Points, in no order, along strands that fork and pass close to each other.
Points whose rows are less than 87.6 apart are linked; no others are. Some points are linked to none.
<472>: [  9  49   7  -2  -1 -37 -19  -8   1 -29  41  11   1   8 -23 -11  -5  21
   7   0  31  20   0 -15  11  32 -12  -9 -30 -33 -27 -23   6   1]
<894>: [ 12   3   1  31  15  -7   7  12  -9  30  11  20   6   5  -4 -17  -8  -7
  -2  11 -26 -25  -6 -14   7  -2  17  24 -12  -4   9  18  18 -28]
<318>: [-23  24   7  10 -26 -17  -1 -10   3 -20   6  17  19  19  11 -13 -10 -17
 -30 -27  -6  -1   3   0  21 -15  18  -7 -25  -7 -38 -17 -28 -46]
<829>: [-18  24 -11  -7 -17 -22  -1  -1  -9 -44  16  -3  17   2   3  -6 -11  -2
 -11 -23   9   3  17   5  -2 -16  13 -18   1  -4 -39   3  -9 -18]
<320>: [ -3  10 -19  39   3  14  19 -15 -20  17 -14  -2   1  31  -6   8   7 -12
   2   7 -30 -36  -8  18 -35 -41  -7   8   3  21   7  44 -11 -12]
<736>: [ -5  10   5  18 -19 -27 -18   1   5 -16  39  16  28 -35  12 -11 -16  -5
  -2 -10  -7 -12   3 -13  39   9  18   4  -9  -6 -31 -19  -5 -26]
<32>: [ 21  14  12 -47  10   3 -21   1   4  -9  48 -21   2 -18  46 -13 -29   6
   9  14 -13  -6   3 -13 -21   1  10   4   9  11   9 -12  27  20]
<1518>: [-14  24 -26  32   5  15   6 -12 -12  20   3 -24   4  25   2   5  11  -3
   5  24 -14 -31  -8   8 -20 -26  -9 -18  27   0  -4  26  -2  16]
<1357>: [  0  62 -18  10  12 -38 -15   4  13 -26  42  18  34  -2  -2 -27  12  24
   7  13 -16  -1 -23 -10  13  20  -1  11 -14 -35 -21 -31 -13 -18]
<204>: [ 19  -2  12 -16 -34 -32  16 -18  -9 -17  10   5 -10   9  10  20 -12  -5
 -22 -30  21  36  20  12 -19 -14   6  -4  10  10 -27   5  -6   9]
<917>: [ 16  -2 -20 -61  18 -13 -36  19  14 -29 -39 -18 -17 -14 -12  -5  26  23
   2  12  40  55  -4   0 -30   6 -30 -21 -14   0   3   2  20  22]
<189>: [ 29   5  23 -13 -11 -37   7   6  -4 -24   6   9  -3  11  -6  13  -6   1
 -16 -30  11  12   8  -8 -42 -19  10   2 -11  -1 -21  27  12  -6]
<335>: [-23  18  12 -14  -9  25  19 -25   2 -27 -11  27   5   3   0 -14  11 -15
   2 -32   2 -38   5  -6  23   1   9 -10 -10  12  -9 -35 -27  -3]
<577>: [-11  21 -11 -24   0 -66   6 -11   2 -51 -12  31  27  11 -39   4  38   7
  -7 -31  26  23  13  10 -36  -1   1   2 -23 -19 -40  -4 -15 -28]
<916>: [ -1  31  -7 -39   9  -4   2 -24  12 -17  33  -6  13 -26  29   1   7   6
  14  11 -27   7  -3   7  -6  -2  -2  -7  34  -8   5 -36  -8  50]
<1261>: [  4  -1 -22  -3  20 -17   7   0  11   1 -17  39   5 -20  -8 -17  29   1
   4   6 -14  -3  -7   8  28  24 -15  16  -9  -6  11 -21  -8 -10]
<1010>: [  4 -24  29 -22 -32   9  12 -17 -10  -3  -7  10 -29   5   0  18 -29  -9
 -13 -25  19  20  12  -7  32   2   2  -5   1   0   3 -27  -6  20]
<1149>: [  3 -11  14   6 -22 -15  12  -7  -4 -12  15  41  15 -24  11   7   1  -3
  -4 -34 -13 -13  10 -10  34   2  31  17 -10   9 -17 -24 -28 -20]
<1139>: [-22 -14 -42   3 -20  -7  14  -3  -3 -14 -13 -11  -2 -33   8   7   5 -14
  -8 -13  12  29  10  31  -5 -22  -8 -34  34  -7 -28   6 -38  30]
<1036>: [  5 -46  -8  24  15  16  10  26   6  40 -34  -4 -14 -19 -18  -6  14  -4
  -7  32   2   4  -3   9  23  13 -10  13   2   5  32  14  -7  -8]
<779>: [ 11  -8  36   8 -33 -12   7 -16 -17  -2   5  24  -5  12   9  12 -34   0
 -16 -36   9   1  17 -15  17  -6  24  10 -15   5  -8 -16 -14 -18]
<676>: [ 18 -30  14  16   1  -4   8  13  -4  12  14  16  -5 -21  -5   9   0  -7
   1 -18 -14 -23   2 -16  -5   0  11  24   6   9  -1  25   0  -5]
<1006>: [ -1   8   3   2  -2   8  24 -18  -4   6 -15  15  -4  47   3   1   3 -13
  -8 -19 -31 -25 -16   8 -16 -41   4  15 -13  25   7  18  -3 -19]
<1170>: [ 16  24   2 -44  10   6   4 -30   0 -25  22  -7  -6  16  12   5  -8   6
  16  -8  -6  -5  -4   0 -23 -20 -15   1  29   7   6 -12  11  53]
<1467>: [ -1 -60   1  20 -15   9 -13   7   0  26 -49   1 -29 -23 -38  24  -7  -1
   0  -5  58  32   6 -11  42  23  -2  -3 -23 -10  25 -14  -6   2]
<126>: [ -8   5  19  -6 -20 -16   6  -4  12 -13 -12  22  16  18  12 -17  -3 -17
 -13 -37 -27 -18   3  -5   8 -28  28  13 -35  18 -20   5 -15 -56]
<972>: [ 17 -52  15 -14   3  30 -15  30   7  39  -8 -11 -16 -20  23   2 -29   1
  -1  27  -9  -3   6  -4  11  22  -3  15   5  16  31   2  39 -12]
<653>: [-23 -29   3  31   5  43   9  17  -8   8 -39   1   2   4 -18  -7  20 -20
  17 -10   9 -40   8   1   9  11   3  -1  -6  24  20  31 -13 -22]
<191>: [  0  34 -37 -13   8 -30  -1  -7  17 -12  33  -1  22 -27  32   6  18   8
  -3  15 -43  16 -16  22  -3 -11  -9  -8  47  -9 -16 -10  -7  22]
<1260>: [  2 -30  22  -4 -13   5  26 -22   8   0 -40  38 -16  17 -44  15   3  -1
 -13 -31  24   8   5 -17  22  12  -1  11 -30 -15  19 -22  -9  -9]
<1173>: [-24 -27  -3  54  -6  48  -2  23 -20  30 -33 -40  -4  -6 -12  -9  13 -18
  10   8  25 -21  14  11  -2  -1  -2 -26  13  17   0  40 -12  -9]
<1081>: [  7   3  -1 -12  10  26 -13  17 -10 -20  21 -16  16 -23  26  -6   7  -8
  20  -6 -16 -47   6 -11 -23  -3  -2  -7  37  28  -6  22   7   8]
<763>: [-11  -6   4 -38 -20  32   1  -4   3 -10  -9 -13  -6   6  53 -10 -24  -1
  -8  -9 -15  17   9  17   5 -22   0  -4   3  20   7 -15   5  -9]
<1136>: [ 24  -5  20  19   9 -13  28 -20  -1  29  -7  30 -19  33 -33  17  -7   7
 -10  -6  -7  -5 -12  -9   4  -6  -2  33 -11  -7  21   0  16  -6]
<67>: [-20 -32  -2 -20 -22  53  16 -11 -21 -17 -21 -10   0  -7  32  16 -18 -25
  23 -12 -22   2  12  29  -8 -23  -3 -20  36  20  -7  -8 -30  12]
<835>: [ -8  18 -17   8  -4 -76  21 -11  11  -7  -8  21  14  10 -32  21  34   7
 -21   6  15  37  -4  18 -37 -17  14  22  -6 -17 -18  20 -14  -5]
<1402>: [ 14   9 -32   3  18 -22 -17  19  -3   6 -17 -39  -3   8 -10   1  15  32
  -4  11  34  35 -19  12 -41 -20 -14 -13  -1  -3  -9  49  12   9]
<151>: [ -1  41  -7  -2   1 -73  28 -22  19 -18  19  28  41  22 -20   9  45  -1
 -14   1 -24  28 -11  16 -34 -25  12  26   8 -10 -25  -6 -11 -14]
<1181>: [-15  38 -26   3  26  15  -6  16  -6  -9 -32 -15  13  41  -6 -32  19   2
   6   4  -3 -21 -13   0 -12 -12 -18 -18 -19   3   8  26   7 -26]
<1079>: [ 16   3  17  -4  -3  -4  10  -3   2   3  17   7   1  19  34   7 -15  -7
  -6 -12 -50 -12  -7   6 -26 -45  12  13   6  23  -3  15   2 -18]
<799>: [-24 -13  35  34 -22  66 -13  -1 -23  10  16 -13  -4  31  15   7 -18 -21
  33  -1 -12 -42  19  -6  15  -6  27  -6   3  20   9  -8  13  -4]
<371>: [-12 -31  17  12 -23  19  -7  21 -11  -6  14   1  25 -35  17  -6 -16 -20
  12 -18 -11 -21  17 -13  21   2  27  -5   5  24 -14  11 -19 -28]
<396>: [  5  45 -17  32  19 -42   5  -5   6   7  10   3  15  36  -1   1   3   6
 -14  13 -19  -5 -31   1 -11 -21  -3  16 -18 -20  -7  14  10 -27]
<1329>: [ 12  10  -2  39   3 -43  32 -20   3   3  23  31   9 -10 -14  22  12   0
 -15 -15 -24 -17  -7   6  -9 -19  17  18  16 -12 -18  14 -24  10]
<202>: [-11 -46 -26  17   9  -6  12  33  10  33 -50   2   7 -25 -14 -15  20  -7
  -3  16  15   5  -4  16  13  17   1   9 -17  -6  10  30 -13 -46]
<1331>: [-25   8 -31  28   7   4   3   5   3  -2 -18  -4   7  -5  -2  -9  16  -7
  -7   4  -4 -23  -1  19   5  -2  -5 -20  16  -5  -7  20 -17 -10]
<59>: [ -5  40  -6  25  -3   1 -27   6  -7  -4  58 -24  17  -3  31 -12 -32   0
   0  12 -14 -28 -11 -16   6   2  12 -20  18  -1 -16   1   9   1]
<1345>: [ 14 -14   3 -45  -8 -26  15 -14  14   3   1   7 -18  -2   2   8  13  -3
  -8   5  -9  58   3  18   4   4  -8   7   8  -3  16 -25  10  23]
<1172>: [ 20 -45 -10 -31  18  13  -6  29  11  10 -19 -11  -6 -39  20  -2   8  -2
   4  14 -10  23   4   9  -9  13 -27   3  25   8  18   7   7  18]
<652>: [  3  -3 -14  27  15 -21   3   2  -2  30 -36  16  -5  20 -45   5  11  10
 -10   1  32  21 -10   3  10  10  -8  10 -36 -18   8  17   1 -30]
<673>: [  2  -3 -12 -32   3 -18  23 -13   5 -35 -50  10   0  -5 -41  21  34   8
  -5 -37  42  21   1  -2 -37   2 -24 -18   2  -1 -14  10 -29  21]
<13>: [-24  -3   6  11   1  59 -16   8   5  19  11 -13  10  -6  27 -23 -16 -21
  11  27 -11 -35   0  -1  43   6  16  -2   8   2  11 -28  11   7]
<1382>: [ 17 -46 -12 -17  -2  -7   0  19   4  17  -5 -20 -20 -53  -6  18  17   4
   9  13  19  50   3   5  -3  21 -29  -1  28 -14  28  -5   2  46]
<473>: [ -5   3   3  31 -21  18  18 -41  -7  24  20   3 -23  22  23  12 -27  -8
  -9   8  -9   8   1  22  25 -17   2   8  22 -10   1 -33 -11  29]
<591>: [-11  23   0  36 -18  13 -13  -4 -15   2   8 -41 -16  55  15  -3 -38   0
  -7   6   6  -7   1   3  -3 -29  -3 -29 -10  -7  -9  12   2 -11]
<697>: [  2 -54   1  24   9  34  -5  40  -1  37 -25 -31  -3 -33 -24 -19  20   8
   7  43  23 -17   0  -2   6  29  -8  -5  19  14  18  33   2 -14]
<1160>: [ -2   2  -9 -34   3 -22  15 -11   6 -24 -25  13  -6  -2 -21   5  29   2
  -8 -30  35  62   5  13 -11   4 -21 -23  -1 -10  -3 -17  -8  11]
<968>: [ -2 -65   7  14   0  14   7  34  -3  15 -20 -23  -4 -31 -17   0  11  -8
  10  -5  14  -5  19  -9  -4  22  -4  -2  16  18  -2  42  -6 -17]
<338>: [ 23 -16 -21  17   6 -16 -11  23   1  34  16 -25  -8 -49 -12   9  11  12
  -2  34   7  43  -8  20 -15  11 -25   3  27 -21   8  16  -4  41]
<992>: [-26   1  -6 -14 -19  21 -24  12  -1  -9  -5 -13   7  -3  37 -22 -31 -16
   2  -6   4  11  18  12  20  -8   9 -19   5   2 -24 -11   1 -16]
<895>: [  3  56  15 -31   8   0   4 -26  -2 -44  23  18  18  19 -18 -26  14  24
   9 -22   7 -29  -9 -36   1  13  -9  -5 -20 -12 -15 -31 -10   0]
<397>: [ -6 -14  24  19   1  -9  17   9 -10   1 -29  41  -7  15 -42   2  -1 -13
  -2 -25   4 -36   8 -24  -5  -9  29  27 -41   4   1  29  -3 -32]
<1023>: [  6  53 -10  36  32 -58  13  -1   3  -5  24  16  20  10 -24  -9  33  23
   9  11 -12  -9 -26  -1 -30   6  -5  21  -9 -26 -14  25 -10  -5]
<452>: [  8   0   7  10 -17  -2   8 -17 -11   8 -11 -26 -39  41 -12  25 -23  12
 -19 -10  19  25  -9   2 -27 -22 -19 -18  -6  -1   4  11   8  23]
<1386>: [ -9  -1  20 -40 -17  33   7 -34  -5 -16   4  -4 -39  16  -8  12  -7   1
  -1 -16  29  22  11  -8   2   5 -19 -22   2  -6  10 -37  -9  48]
<1247>: [ 14   5  -6   0   2 -26  -9  -3  -3   6 -31 -13 -20  36 -26  19  -2  21
 -13  -3  45  38  -7   1 -43 -19  -7 -13 -25   3   2  34  12   7]
<1431>: [  0 -45 -13  23  -6 -10 -13  13   3  28 -19   6 -12 -35 -11   6 -12   0
  -9  16  19  43  13   8  40  25  -3  -4 -13 -19   4 -12  -4  -5]
<1439>: [  8 -46  11   2 -18   0  -4  13   6  13   3  14  -2 -38   4   8 -15  -9
  -3  -4   2  15  20  -6  43  34  14   7   1  -8   4 -20   6   1]
<788>: [ -3  -2 -10 -17  23  45  -8  13  15  15 -24  -6   7  -2  19 -29  18  -6
  23  30 -28 -25 -16  11  12  -1 -17   7   7  20  32   1  21  -4]
<638>: [ 28   4  32 -17 -12 -46  26 -27   8   3   9  46   1  20 -22  12  22   4
 -28 -31 -16  17   2  -5 -13  -1  13  46 -27  -3   0 -30  -8 -18]
<576>: [ -7  18 -38  29  21 -18 -20  41  -8  11 -23 -49   9 -12 -10 -11  19  19
  -2  17  21   3 -13  12 -41   0 -11 -20   3 -21 -23  65  -8 -19]
<1236>: [ 21  32 -11  21  29 -29   5  -1  -2   1  15  13   5  -7 -36  12  27  15
   9   8  14 -18 -14  -9 -21  27 -17  11   3 -19   3  16  -3  27]
<807>: [-29  33 -32  51  16  -9 -15  25  -9  14 -22 -24  27  -8 -11 -14  13   1
  -2  24   9 -10 -10  13  -1   3  -8 -18  -4 -19  -6  36 -19 -28]
<73>: [ 10  50  12 -29   6 -37 -16  -8  14 -32  40  22  19  -3   0 -22   1  24
   5  11   2   9  -2 -20  25  33 -11  12 -24 -26  -8 -58   5  -5]
<572>: [ 14  25  22   7   3 -24  32 -39   5  17  18  26  -9  38  -7  -5   2   2
 -12 -14 -18  -4 -13  -2   4 -16   9  32 -25 -16   2 -22  -1 -20]
<435>: [ -1   9   9  10  16  43 -18  23  -3  13   6  -5   1  27  -7 -15  -5  -4
  26  17   3 -66  -4 -31  11  17  14   0  -9  28  28  11  32 -16]
<496>: [-18  18  -8 -15 -26 -20  -4 -14  -9 -21  12 -19  -6   8  11   3 -22   1
 -20 -17  24  44   9  15  -5 -17  -2 -38   8 -14 -35 -10  -9   1]
<1045>: [  7  31 -29  -9   7 -55  14  -3  15 -14  10  11  31  -8  11  13  40  -1
 -18   0 -39  25 -19  26 -25 -27   4  20  30  -8 -21  -1   2   6]
<553>: [ 27   0   9 -28 -14 -19 -13  -3   9  -6  26  12  11 -18  47   6 -11  -2
 -17 -17 -36   6   5   6   5 -19  15  19  10  23  -8  -4  -5  -6]
<1419>: [ -2  39  15   1   5   5  -7 -12  -5 -32  42  11  18  -3   2 -20  -1   6
  14  -8   0 -50   1 -36  23  16   9  -8 -11   9 -14 -25 -13  -5]
<524>: [-27  -6  -6  34  -4  12   0   3  -7 -18  10   3   9 -23   2  -6   9 -12
  10  -6   4 -36  12 -14  21  14  15 -11  17   8 -24   1 -24   0]
<115>: [  1   3 -17 -69  11  -1 -10  -2   5 -36 -15 -19 -25   5 -11   6  10  13
  -1 -11  18  45  -1   4 -35  -3 -29 -26  10   3  11   0  21  42]
<294>: [-14  27  18 -18  -3  33 -15 -13   1 -13  34  -5   8   2  28 -14 -29  -5
   5  -5   0 -31  11 -25  33  13  18  -2  -6   4  -9 -46   0  25]
<651>: [-18  -2  16  12 -10  50  -8   9  -3  10  10   0  22  13  36  -5 -14 -20
  14   3 -25 -55   5  -8  33 -18  28   8   7  29   4  -6   0 -18]
<1184>: [ 14  25   8  28   0 -12  10 -24  -4  14  43   4  -5   9   4   9 -15   0
   1   4 -14 -17 -10  -3   9  -5   3  10  23 -16  -1 -21  -4  27]
<35>: [-21  -9 -13  34  -4  38   7  31  -4   6  -3 -39  15 -11  29   0   6 -15
   9  16 -38 -34   0   9 -22 -19  -2 -19  38  12 -16  46  -8 -18]
<6>: [  7  41 -11  25  -1   4 -27  -4 -13   0  52 -37  -3   9  11   1 -35   7
  10  24  18   9   3  -6 -13  -1  -4 -33  15 -13 -15   9  18  29]
<640>: [ -2 -46  -3 -10 -17  25  32 -15 -12  19 -19   1 -20 -13  21  21  -7 -20
   1  -9 -23  28   3  27   0  -2  -5  -1  27  11   7  -6 -22  25]
<910>: [ 16   1 -37  19  25 -22 -15  39  11  28  10 -28   8 -31  -6 -12  16  35
  -4  42  -5  25 -28  16 -23  11 -31   1  21 -11   2  36   8   0]
<753>: [-29 -12  -8  35 -24  28  11 -25 -13  26  -7 -11 -24   5   6  14 -24 -12
 -10   7  24  16  12  23  44 -10  -3 -23   7 -14  -2 -17 -14  21]
<245>: [  1  -7   2 -30  18   7 -33   8  15  -5 -26  -5 -25  -4 -21  -6   3  20
   7  17  26  21  -7 -17  24  43 -22  -5 -32 -10  27 -30  25   9]
<303>: [  8  15  20 -58  29  45 -27  -4  10 -11  14 -15  -3  -5  37 -11 -36   7
  11  24  -5 -15  -4 -19  -6  20   6   1 -11  11  29 -31  45  31]
<1046>: [ -4   9 -10   8  -6 -22  30 -30   7 -10  13  42  17 -20  -8  10  29 -13
 -10 -19 -20  -3   1  12  12  -2   1  13  17 -14  -6 -19 -35  24]
<1259>: [ 13 -47   8 -20 -13   4  28 -10  11  24 -32   6 -33  -1  -7  27   4  -1
 -25  -6  -5  49  -2  18  -4  -4 -10  13   8  -6  27 -13   1  21]
<674>: [ -1 -34  24 -24 -15  63   4  -5 -16   9 -28 -25 -37  34  30  22 -41 -11
   8   3 -10  16   2  15 -18 -31 -11  -7   3  25  16  -2  19  16]
<232>: [-12 -11  20 -28 -31  37  11 -22 -11  -8 -12   6  10   3  52  13 -27 -22
  10 -33 -43  -6   8  20   4 -31  14   1  10  19   0 -30 -16  -8]
<1245>: [ 12 -23   4  -5  22  39 -16  14  -1  35   5 -20  -5  -2  28 -15 -18  -2
  13  37 -27 -25 -11   2   4  -7  -3  18  15  25  28  10  40 -11]
<165>: [-21 -31   4  30  -7  63 -18  23 -16  35 -17 -60  -2  12   9  -8   2  -8
  10  44  -2 -17  16  18 -13 -14   1 -30  26  28  16  44  10 -12]
<747>: [ 15 -14  13  -8  -4   6  -9  -9   8  18  10  21 -13 -10  -1   4 -13   0
  -3   9   1 -12   2 -17  44  26   2  14  -8 -13  20 -38  21   1]
<262>: [ 39 -18  21 -13 -16 -64  10 -10   0 -15  20  39   4 -12 -27  26   9  11
 -21 -22  -1  39  21 -15  -7  13  10  29  -9  -7  -3 -31   1  -1]
<45>: [-36  19  15 -15   2  47 -30 -11   6 -12  22 -22 -10  13  12 -15 -34  -3
   2  22   8  -9  14  -7  31  22  28 -27 -21  -3   9 -37  21  26]
<734>: [  4 -55   3  23  -3  -5  25  26  -2  19 -30  13  -1 -39 -10  22   7 -20
  -3 -18  -5  -3   7   1  -3   8   6  16  12   5   5  30 -21  -2]
<791>: [  7 -11 -27 -40  11 -33  -2  10  16 -16 -40  -9  -4   7 -28   4  42  14
  -5  -1  38  76   0  24 -34 -12 -25 -10   0  -4   4   3  -1  11]
<278>: [ 15  -9 -23  28   7 -24  -8  41   5   3  22  -7  22 -41   9 -13   7   6
  -2  31 -16  -3 -11   8  -9   8  -8   1  24  -7 -18  26  -5 -24]
<136>: [-11  38 -17 -39   4 -51   3  -1   9 -56  -4  31  44   0 -10 -24  43  13
  -8 -22  -1   1   1  12 -27 -13  -1   8 -13 -11 -27 -22 -17 -46]
<223>: [-18   4  -2  15   4  52   9   4 -21  -9   2 -15  22  -6  14  -6  14 -18
  23   8 -35 -69   1 -11 -13 -16   4  -4  37  19  -2  23  -3   1]
<1076>: [-28  29  -5  11  -7  27 -22 -15  -9   3  10 -26 -19  34  25 -16 -38  12
  10  25  14   0   9  11  16   3   5 -34 -15 -10  -2 -13   5   2]
<117>: [ 11  40   6  27  13 -27 -10 -20   1   3  48   3 -12  13 -14  -3 -13  16
   6  16  18   1 -16 -20  18  27   0   4  -3 -29  -2 -24   3  18]
<971>: [  1   0   0  12  -2 -40  31  -3  -6 -18   4  11   5   6 -15  14  10  -5
  -4 -30  -9 -10   5  -5 -38 -20  12   4  10   2 -29  34 -11  -6]
<959>: [-11  37  -5  19 -13 -16 -25   2   8 -12  57   2  38 -15  39  -1 -13  -4
 -13   2 -29 -30 -17 -21  27  -8  17  -3  12  -3 -34 -17 -17 -21]
<113>: [ 10 -18  16  19  -9  27  17 -21  -2  15 -22  18 -35  29 -35  13  -2  -4
   2 -11  15 -25  -5 -11  11   8 -10  12  -8  -4  32 -13  -2   7]
<1001>: [ 40   1  19 -14 -18 -37  -1  -9   5  -5  33  24   1 -24  19  15  -3   3
 -12 -15 -13  25  17  -7  13   6  14  18   6   7  -6 -37   4  10]
<689>: [ 12 -25   6  11   3  32   4   7 -12   7   2 -25 -23  -9 -13  12  -4   8
  12   9  23 -10   8  -2 -21   7  -1 -12  22   8   8  24   3  35]
<1496>: [  5   2   0  48 -22  12   3 -25 -24  24  15 -30 -35  29 -10  18 -31   8
  -1   4  24   0  15   7 -12 -18   7 -18  -4  -3 -12  14   3  16]
<465>: [  0  -7 -13  29  17  -9   7   0  -4   7 -38  -4  -9  -3 -38  11  22  -1
   5 -14  36  -4   1   1 -23  11 -18  -8  -9 -12   2  34 -10  22]
<1284>: [  8 -26  36  -5 -11  -6  19   1 -17   3 -33  37  -7  14  -7   1 -11 -17
 -14 -48 -19 -27   2 -11  -4 -22  30  35 -35  21  -1  16 -13 -53]
<146>: [ -1  27   1   4  10  23 -35  16  -9  10  29 -52  -7   8   7 -13 -23  16
  22  29  21 -16  -9 -23 -13  11  -3 -19   5   6   3  27  29  19]
<1080>: [ -1  -3  18  23   5  55 -25   4  -7  19  20 -31  -8  24   2  -2 -19  -3
  23  21  10 -34   1 -24  -1   3   8 -14   6  12  14  12  29   8]
<253>: [ -1  45 -12  -5  12 -42   2  -1  11 -39  20  28  35   9  -6 -15  23   9
  -5 -13 -21 -13 -10  -8  -8  -6   6  23 -23 -11 -24 -13  -5 -26]
<283>: [ 12  -6 -20 -27  10  14  -2  14   4 -19  13  -2  15 -42  25   0  12   0
  15  14 -14  -6  -1   5  -6  10 -12  -4  27  14  -2   4   2   9]
<490>: [ 20  10   4  -1  25 -46  14  -5   6 -12  12  48   8 -10 -39   7  33   3
   3  -9  -3 -25 -17 -20 -21  14  -4  26 -13  -4   8  13   2   7]
<447>: [  4  10  -3 -60  -2  -4 -15 -12  16 -15   3 -13 -26  -4  20   1 -14   9
  -2   5   3  49  -5  13  -8   3 -16  -5   3  -2  20 -13  22  44]
<822>: [ 29   4   2 -13  14 -53  11   5   6 -31  21  43  25 -23 -33  22  36  13
  -7 -11  -3  21   1  -7 -17  21   0  27  -9  -6 -14  -4   0   0]
<1327>: [-10 -28  -8  -9   0  53 -23  32 -11  10 -13 -46  13 -12  33 -23  -9 -10
  12  25 -12 -18   8  10 -17 -16  -3 -21  35  29  -1  38  15 -19]
<1512>: [ 15   1   3  -3  11 -27  -6 -13  16   2  11  49  15 -24  -6  -4  14   9
  -4   2 -13   4   1  -7  44  30  -5  28 -31 -20  20 -46   7   3]
<70>: [  4 -65  15  -9 -22  20   9   8  -2  10 -50  22 -18  -4 -31  24 -11  -8
  -3 -33  20  23   4 -14  40  26  -6   8 -20   0  22 -12  -4 -14]
<261>: [-14 -60  31 -34 -13  51  -9  12   2  31 -12 -30 -20 -24  21  17 -36 -15
   4  25 -16  19  17  -5  17  23   8   7  13   5  41 -18  31  22]
<1300>: [  5   1   6 -20  12  35   0 -18   2  20 -11  -8 -25  19  16   5  -7  -3
   8  10  -7   2  -4   1   6   0 -18   6   4   6  29 -18  12  29]
<420>: [-27 -15 -24  41   8  44 -11   9  -8  33  -5 -31   9  -6   5 -24   0 -14
  11  44  11 -16  -2  14  34  17   7 -13   8   7  13  -5  -9   5]
<301>: [ -7  27 -14   4  13 -62   1   1   9 -18 -19  14   7  13 -48   2  22  25
 -11  -3  37  30   3   9 -31   1  -3   0 -33 -26 -14  15 -13 -13]
<185>: [ -4 -40  40 -22 -13  61  -9   2   1  36  -7 -26 -26  15  34  22 -62  -9
   5  22 -13  -3  12  -3   3  -4   7   7   6  14  28  -6  37  19]
<834>: [-49  -7 -25  49 -16  43  -7  -6  -9  23  -8 -25  -6  -6  20 -12   5 -11
   9  16   8  -1   9  32  48  -6   2 -28   9 -14   1 -15 -26  15]
<1000>: [ -1  17 -12 -13  20 -28  33 -18  -1 -30 -18  11   5   4 -40  15  34  -1
   6 -32  17  -2  -4   3 -54 -16   0  -9  13   0 -15  29 -19  12]
<1410>: [-18 -23  15  38  -4 -24  19   6  -1  23 -36  18  -4  20 -34   4   0  -5
 -20 -20  30 -14   3  -2  13  -2  15  12 -41 -14   5  23 -15 -43]
<776>: [ -2  -1 -12 -25  24  13   9   8  15  -4 -24  21  18  -2  16 -27  22 -12
   3   0 -20 -15 -14   9  16  -5  -1  11  -6  15  15  -7  -3 -31]
<1075>: [ 28  33  12 -50  14 -21  -8  -8   1 -37  18   0  -3  11  -3  -1   8  17
   3 -10 -10  16 -11 -22 -27   6 -10   2  -2  -5   2 -12  26  23]
<248>: [ -9  24 -17  20  25 -11  -1   8  11  13 -44   7  -7  46 -31 -20  21  13
   0  -2   2  -5 -19   4  -9  -5 -10   1 -37  -2  12  24   2 -27]
<110>: [ -5  14  -9  -2  -4 -13 -32  24   8 -12   7  -6  19 -17  24 -23 -17  -3
  -5  15  -1  13   4  -3  27  11   4 -17  -5  -8 -24 -13  10 -39]
<225>: [ 32  18   3   7  15 -33  -6   1  11  19  11   6   0  25   4  -5  -9  10
   1  10  -8   3 -19   1 -15   0   0  15 -19   0   7  20  29 -14]
<1455>: [ -9 -15   1   4  24  36  -8  25  -4  -6 -16   9  17   0 -18 -25  22  -8
  36   1  -9 -50   1 -22   6  18   1   3 -10  31  17  20  10 -17]
<483>: [ 15 -10  28 -39   8  22 -33  23  15  16  10 -17  -5 -10  17  -1 -35  15
   9  26  12  -4   0 -24   5  31  -1  13 -19  12  30 -14  48   5]
<1473>: [-23  13  21 -57  -8  16  -9 -25   6 -26  18  -8 -33  -5  12  -5 -18   9
  -3  -1  23  29  10  -5  24  20  -7 -25 -18 -18   4 -55   3  50]

A fork is a point with three links, a tip a point with one. Leave the first point through the second and follow the links. Name the first fork or tip that comes.
<1402> / <1247> -> <895>
<653> / <1173> -> <278>
<910> / <338> -> <1080>
<638> / <572> -> <972>
<753> / <473> -> <1075>
<895> / <1419> -> <1331>
<248> / <652> -> <971>
<788> / <776> -> <262>

Follow the links from the first point to the second, and from the first to the third. Name the last point that the two ways share.
<1473> / <189> / <223> -> <736>
<572> / <734> / <1076> -> <262>
<1439> / <1006> / <490> -> <262>
<136> / <6> / <910> -> <1080>
<910> / <253> / <1010> -> <1080>
<1010> / <1410> / <165> -> <736>

A fork is a point with three links. Follow the links from the first point to the second and name the forks in between, in order.
<1081> / <959> -> <1080>
<396> / <747> -> <262>
<971> / <1327> -> <736> > <1080>
<895> / <1260> -> <1331> > <262>
<59> / <673> -> <736>
<653> / <126> -> <1080> > <736> > <971>
<638> / <261> -> <972>
